Points on a hilly landscape, in no order, each with its height.
From any point a ball takes the steepest step (drop divided by distance) to one of its 2 nearest points. It stops when none of these is lower. Distance is the straight distance between rows; heights are no part of it.
Q380: [ 94 114 124 122  80 112  96 114 122  63 117 141 108  91  86 121 108 160
  95 111  79]  height 43.6
Q830: [108  96 109 106  76 101  78 134 120  73 127 119 128  76  87 114 112 143
 110  85 117]  height 30.2
Q19: [ 64 111 108 116 117 119 136 108 105  87  94  99 130 126 101 140  75  61
  93 112 108]  height 54.8
Q852: [ 88  94 114 105 116  87  57  88  73 124 111 135 110  87  96  87 104 126
 128 129  79]  height 30.1
Q191: [100  97  98  95 102  80  70 116 105 109 117 101  90  89  95  84 108 105
 110  96 121]  height 21.5
Q363: [110  96  66 122 120 102 108  97 116 114  81  69  73  96  89  88  98  84
 115 103  86]  height 55.5
Q759: [151 107  78 117 106 117 120  80 136  83  77  68  97  98  91 108 107 103
 124  73 100]  height 42.1
Q200: [ 89  95 119  59  83  83  91  86  67 110 102 117  97 103 118  89  84  83
  56  95 100]  height 43.7
Q665: [106 120 119  50  78 109 115 117 116  85 102 111 106 107 126 116  79 103
  83  71 120]  height 69.4
Q494: [ 94  89 123  82  79 101  93 111 108  75 118 134 117  89 107 107 107 130
  71  93 116]  height 42.5
Q774: [116  79 101  99 121  91  87  63  61 118  97  84 102  97  98  85 116  91
 103 103  80]  height 27.9
Q543: [141 100  91  77 104 101 115  66  91 100  72  74  77 100 114  90  95  83
  88  79  90]  height 51.4
Q810: [ 81  81  66  86 108 103 116 105 102 135  89  70  66 101 120  72  87  63
  91 103 105]  height 22.9
Q725: [127  97  82  80  97 103 112  83  99 111  83  76  86 104 114  89  97  77
  93  81 108]  height 48.2
Q851: [126  73  85 108 117  68  81  79  74 139 121  84 114  91  90  90 124  72
 134 106  94]  height 45.8
Q712: [ 83  81  98  82 121  93 106  75  47 114  92  87 113 104 114  94  92  66
  74 119  91]  height 36.4
Q799: [ 71 137  99 162  81 100 107 141 115 108 115 102  85  99  77 120  99 118
  95 120 101]  height 42.8
Q673: [135  91  97  59  75  88  92 106  80 112 122  92  95  90 106  79 108  93
  96  57 105]  height 43.4
Q757: [111  95  94  90 103  99  93  87  94 103  94  85 100  99 106  99 102  90
  92  87 114]  height 44.4
Q568: [ 98 117 126  68 103 115 126  97 107  73  77 111  82 116 111 131  76  93
  65  90  86]  height 39.4
Q996: [ 83 100 106  80  92  96  94 120  97  95 105 106  76 106 112  89  96 111
  72  93 117]  height 50.5
Q685: [139 101  93  88 108 116 123  57 101  88  67  75  93 111 106 104  94  94
  83  76  86]  height 54.5
Q889: [ 83 112 114 131 106 102 105 105 105  81  95 107  82 111  83 105  97 128
  88 114  77]  height 61.3
Q574: [118  82  91  84  97  87  91  81  81 124 112  90 112 103 100  87 115  70
 106  83 118]  height 39.8
Q31: [101  92 128  85 104 104  99  66  90  84 104 135 155 108 111 126 106  96
  83 109 110]  height 51.1
Q612: [ 82  75  91 113 120  91  88  89  76 116 100  86 115 100 100  96 105  72
 107 119 120]  height 28.7
Q499: [102 119 103 135 110  94  82 110 106  98  85 107  97  96  66 100  97 123
 125 122  72]  height 21.2
Q498: [ 81  99 117  97 117 105 108  88  89  80  84 111  84 117 105 102  95 121
  64 114  77]  height 14.2
Q276: [ 91 106  82 107 104 114 129 101 115  86  80  78  74 120 101 103  83  90
  89  95  97]  height 53.0
Q17: [139  85  97  97 113  95  97  51  71 108 102  83 125  97  97  99 121  80
 103  87  93]  height 33.5
Q279: [ 88 112  92 144 108  91  77 121  88 115  88 116 109 100  54  86  91 112
 138 142  78]  height 11.2
Q825: [ 77 117  89 160 107 122 142 108 105  92 100  81 106 119  84 129  97  92
  92 111  91]  height 48.9
Q333: [ 82 112 106 111  95 110 112 113 119  80  99 106 101 115  97 109  93 100
  88  98 115]  height 56.2
Q948: [ 81 112 128 128  79 105  98 123 114  70 124 133 121 101  84 122 109 135
  93 107 111]  height 48.6
Q925: [ 73  89  73  88  96 105 105 123 121 132 105  86  87 109 114  68 110  64
 110 105 130]  height 27.5
Q310: [101 121  90  69  90 117 134  96 129 112  74  81  98 110 135 101  85  61
 102  90 106]  height 79.4
Q267: [128 115  82  98  75 117 109 136 141  81 104  81 103  87 106 106 109 128
 139  59 118]  height 23.0
Q632: [ 70 100 106 101 102  99  97 114  98  90  98  99  80 110 104  97  94  99
  78 106 112]  height 53.1
Q136: [ 82  87 124  92  86  83  69  97  86  95 127 149 112  81 110  91 116 132
  92 117 100]  height 30.3
Q567: [ 83 108  92 111  91  92  83 140 122  99 122 102  93  94  88  91 101 101
 118  91 130]  height 28.8
Q929: [ 89  93  84 139 114  81  74 119 105 120 107 103 127  92  63 102 107  87
 153 133 105]  height 23.7
Q407: [105  99  77 118 112 104 109  96 114  91  77  76  60 105  94  94  90 101
  95  99  83]  height 55.9
Q308: [ 72  92 115 108 122 102  89  77  79  97  98 129  85 104 102  90 103 140
  93 132  66]  height 27.7
Q472: [133 104  99 102  87  99  78 131 121  83 118 106 124  73  82 116 107 142
 125  80 105]  height 22.7
Q555: [ 97  88 128  85  90 103  94  86  94  80 118 139 141  97 109 120 109 109
  81 102 123]  height 47.6
Q250: [103  92  95 125 123  77  66  91  84 124 105 109 127  96  75  91 111  98
 156 134  93]  height 30.4
Q585: [ 90 107 129  77 103 113 112  89  97  72  90 124  71 110 106 111  95 125
  54 109  72]  height 22.5
Q96: [ 67 104 128 149  88 106 106 112  98  82 121 131 129 117  84 130 106 119
  94 123 110]  height 52.0
Q418: [ 89 138 113  54  62 111 133 135 136  95  86  90  93 109 146  96  82  90
 103  83 112]  height 74.9
Q463: [ 66  90  77  97  91 119 123 137 134 137  98  80  88 115 120  65 100  57
 105 118 119]  height 22.8
Q563: [ 88 113 113  81 116 116 133  95 103  83  78  96  89 120 115 128  68  75
  75  99  92]  height 45.0
Q315: [ 87 116 113 138  92 112 114 116 112  74 104 103  88 113  84 116  99 119
  90  99  97]  height 59.1
Q155: [ 81 137  99 146  66  95  96 152 118  96 116 109  87  93  77 110  92 130
 105 104 107]  height 38.8
Q598: [ 76 129  90 172  94 109 123 124 115 104 101  94  92 105  79 122  99 107
 100 115  98]  height 45.9
Q728: [113  91 100 101 123  82  68  76  77 122 102  98 101  92  88  84 119 108
 121 114  83]  height 21.7
Q785: [117 104 118  83 105 109 106  65  97  84  98 113 158 105 108 133  98  83
  85  90 109]  height 50.3
Q112: [ 85  98 106 106 117 101  71  80  77 114  99 145  89  91 100  82  97 142
 121 129  61]  height 33.0
Q347: [ 86  86 112 100 125 104 100  70  73  93  89 112  97 114 107  98 105 115
  77 119  81]  height 21.3
Q672: [ 81 107  90 132 112 117 134  97 110  88  86  89 118 124  96 121  86  74
  92 105 103]  height 51.9
Q15: [113 101 115  91 101 104  97  73  99  81  92 111 105 101  99 108 108 123
  80 100  90]  height 61.1
Q295: [ 81 125  90 139  81  95  94 147 128 103 116 102  88  93  80  93  98 104
 121 101 117]  height 33.7
Q835: [ 95 131 125  46  69 114 134 121 127  85  93 106  87 106 132 114  72 101
  86  76 110]  height 72.1
Q807: [146 115  94 109  85 122 112 112 137  73  96  78  99  93  97 111 105 133
 129  59 110]  height 30.8
Q972: [126 109 106  87 100 107 111  67  97  92 100  97 155 106 114 129  96  70
 102  75 119]  height 45.6
Q646: [101  79  64 122 137  97 102 100 109 130  81  65  65  87  83  86  96  80
 120 120  72]  height 53.4
Q679: [104  92  93 105 111  87  71  98  90 112 110  95 100  90  88  93 116  98
 121 109 107]  height 13.7
Q883: [122  80  93  92 100  73  88  82  81 130 127  81 115  95  89  91 126  73
 126  84 107]  height 43.0
Q782: [125  96 120  71  88 105 103  76  98  77  97 120 110  96 110 109 103 124
  67  88  92]  height 63.6
Q751: [ 94  91 105 114 122  83  59  87  68 129 109 125 120  90  91  90 105 108
 143 142  92]  height 34.5
Q771: [ 69  91  71 110 109 119 130 122 123 125  86  71  74 106 109  75  86  68
  96 114 100]  height 16.4
Q720: [ 76  91 114 118 106  90  76 101  90  94 111 120 115  96  95 102 106 104
 102 115 120]  height 16.3
Q930: [107  99 102  71  73 104  97 132 114  93 116 102 108  93 117  98 104 115
  99  70 133]  height 51.0
Q594: [ 84  90 121 103 101  82  62 101  81 111 116 136 111  82 102  90 108 121
 111 128 102]  height 24.4
Q481: [108  98 114 104  83  99  80 119 119  74 120 138 117  75  93 113 110 157
 103 106  86]  height 37.6
Q434: [ 80 104  91 153 114  85  77 118  94 114  95 105 116  96  68 101  94  94
 145 135  91]  height 18.2
Q650: [ 85  93  86  81  89  94  97 123 102 126 107  88  95 107 113  76 108  73
 105  92 138]  height 31.7
Q814: [118  70  72 111 137  79  88  73  77 139 101  69 102  88  89  89 115  71
 130 120  81]  height 48.7
Q358: [125 102 101  57  68 103  99 112  96  98 118 100 100  92 121  92 101 103
  94  64 124]  height 47.4
Q342: [128 102 102  99 108 113 108  70 108  76  79  90  92 104  98 108 106 113
  85  85  83]  height 58.0
Q812: [149  84  92  65  80  80  94  97  82 116 119  78  76  87 104  73 108  91
 106  58  91]  height 40.4
Q744: [ 78 116 116 128 106 108  96 102 102  84  94 121  74 103  87  99  98 147
  89 119  57]  height 63.2
Q138: [ 96  88  91  78  89  84  88 103  76 130 121  95 106 101 106  76 110  61
 103  87 126]  height 36.2
Q132: [138 112  86 110  87 120 123  98 136  72  83  80  92 100  98 108 100 113
 117  69 111]  height 36.7
Q579: [ 90 119 101  93  99 120 142 102 121  82  72  88  91 125 113 118  76  77
  89  91  97]  height 49.3
Q117: [100  94 119  88  84 101  82  96 104  72 121 153 118  82 109 102 115 151
  90 110  96]  height 36.5
Q237: [ 86 130 105  55  83 112 122 111 122 106  90  92  98 111 142 101  79  72
 100  87 118]  height 77.3
Q660: [108 109 124  77  96 118 124  92 118  59  80 112  69 114  99 119  95 122
  60  95  85]  height 31.0
Q346: [141  94  85  76  99  76  93  89  82 124  99  70  54  90  98  72 106  93
 103  80  75]  height 36.3
Q166: [101  72  64  90 121  89 103  98  91 145  94  65  60  91 103  72  97  64
 104 107  89]  height 27.8
Q864: [ 85  93 117  65  81  86  84 109  81 102 109 120  81 100 117  83  99 104
  59  96 108]  height 47.5
Q108: [115  86  75  80 108  83  99  91  87 125  86  70  42  96 106  69  97  81
  88  90  88]  height 32.3
Q535: [ 80  89 114  71 107  95 100  81  58 112  93 105 108 108 117 100  86  74
  67 108  97]  height 39.7
Q748: [ 74  73  89 102 133  90  98  84  51 122  98  86 112 102 108  81  96  71
  90 126  96]  height 33.1
Q322: [100  71  63 120 145  98 107  83  87 128  89  63  93  85  93  85  96  69
 116 123  79]  height 51.3
Q792: [122 119  84 136 105  99  94 104 124  91  89  87  96  93  71 103 102 114
 130 101  85]  height 30.0
Q760: [114 107 119  53  78 108 109 100 107  80 103 118 104  97 117 117  91 109
  68  75 111]  height 66.9
Q716: [ 71  85 104 124 108 101  96  94  91  97 101 106 122 108  95 108 101  89
  98 111 118]  height 22.6
Q65: [134  89 101  81  93  99 102  55  78 106 101  91 148 102 104 106 110  65
 101  75 107]  height 39.2
Q735: [127 109  86 108  86 101  91 140 130  86 116  87 117  79  85 115 111 126
 144  71 118]  height 13.0

For each start below, name the point where the ball stops.
Q851 -> Q771
Q579 -> Q498
Q315 -> Q720
Q342 -> Q771
Q673 -> Q771
Q200 -> Q720
Q835 -> Q771
Q65 -> Q679
Q598 -> Q679

Two balls start at each pair of points below. Name the first point that both come to, or write never.
Q672 / Q276 -> never
Q363 / Q407 -> never
Q237 / Q930 -> Q771

Call two points neighbours if one is among the 2 nearest of the other. Go from one point of each pair to the other, from neighbour to neighbour, staying as low as possible. Name the highest point that can't be avoided.
Q679 / Q720 -> Q31
Q498 / Q720 -> Q112
Q594 / Q735 -> Q481
Q771 / Q735 -> Q363
Q594 / Q279 -> Q751
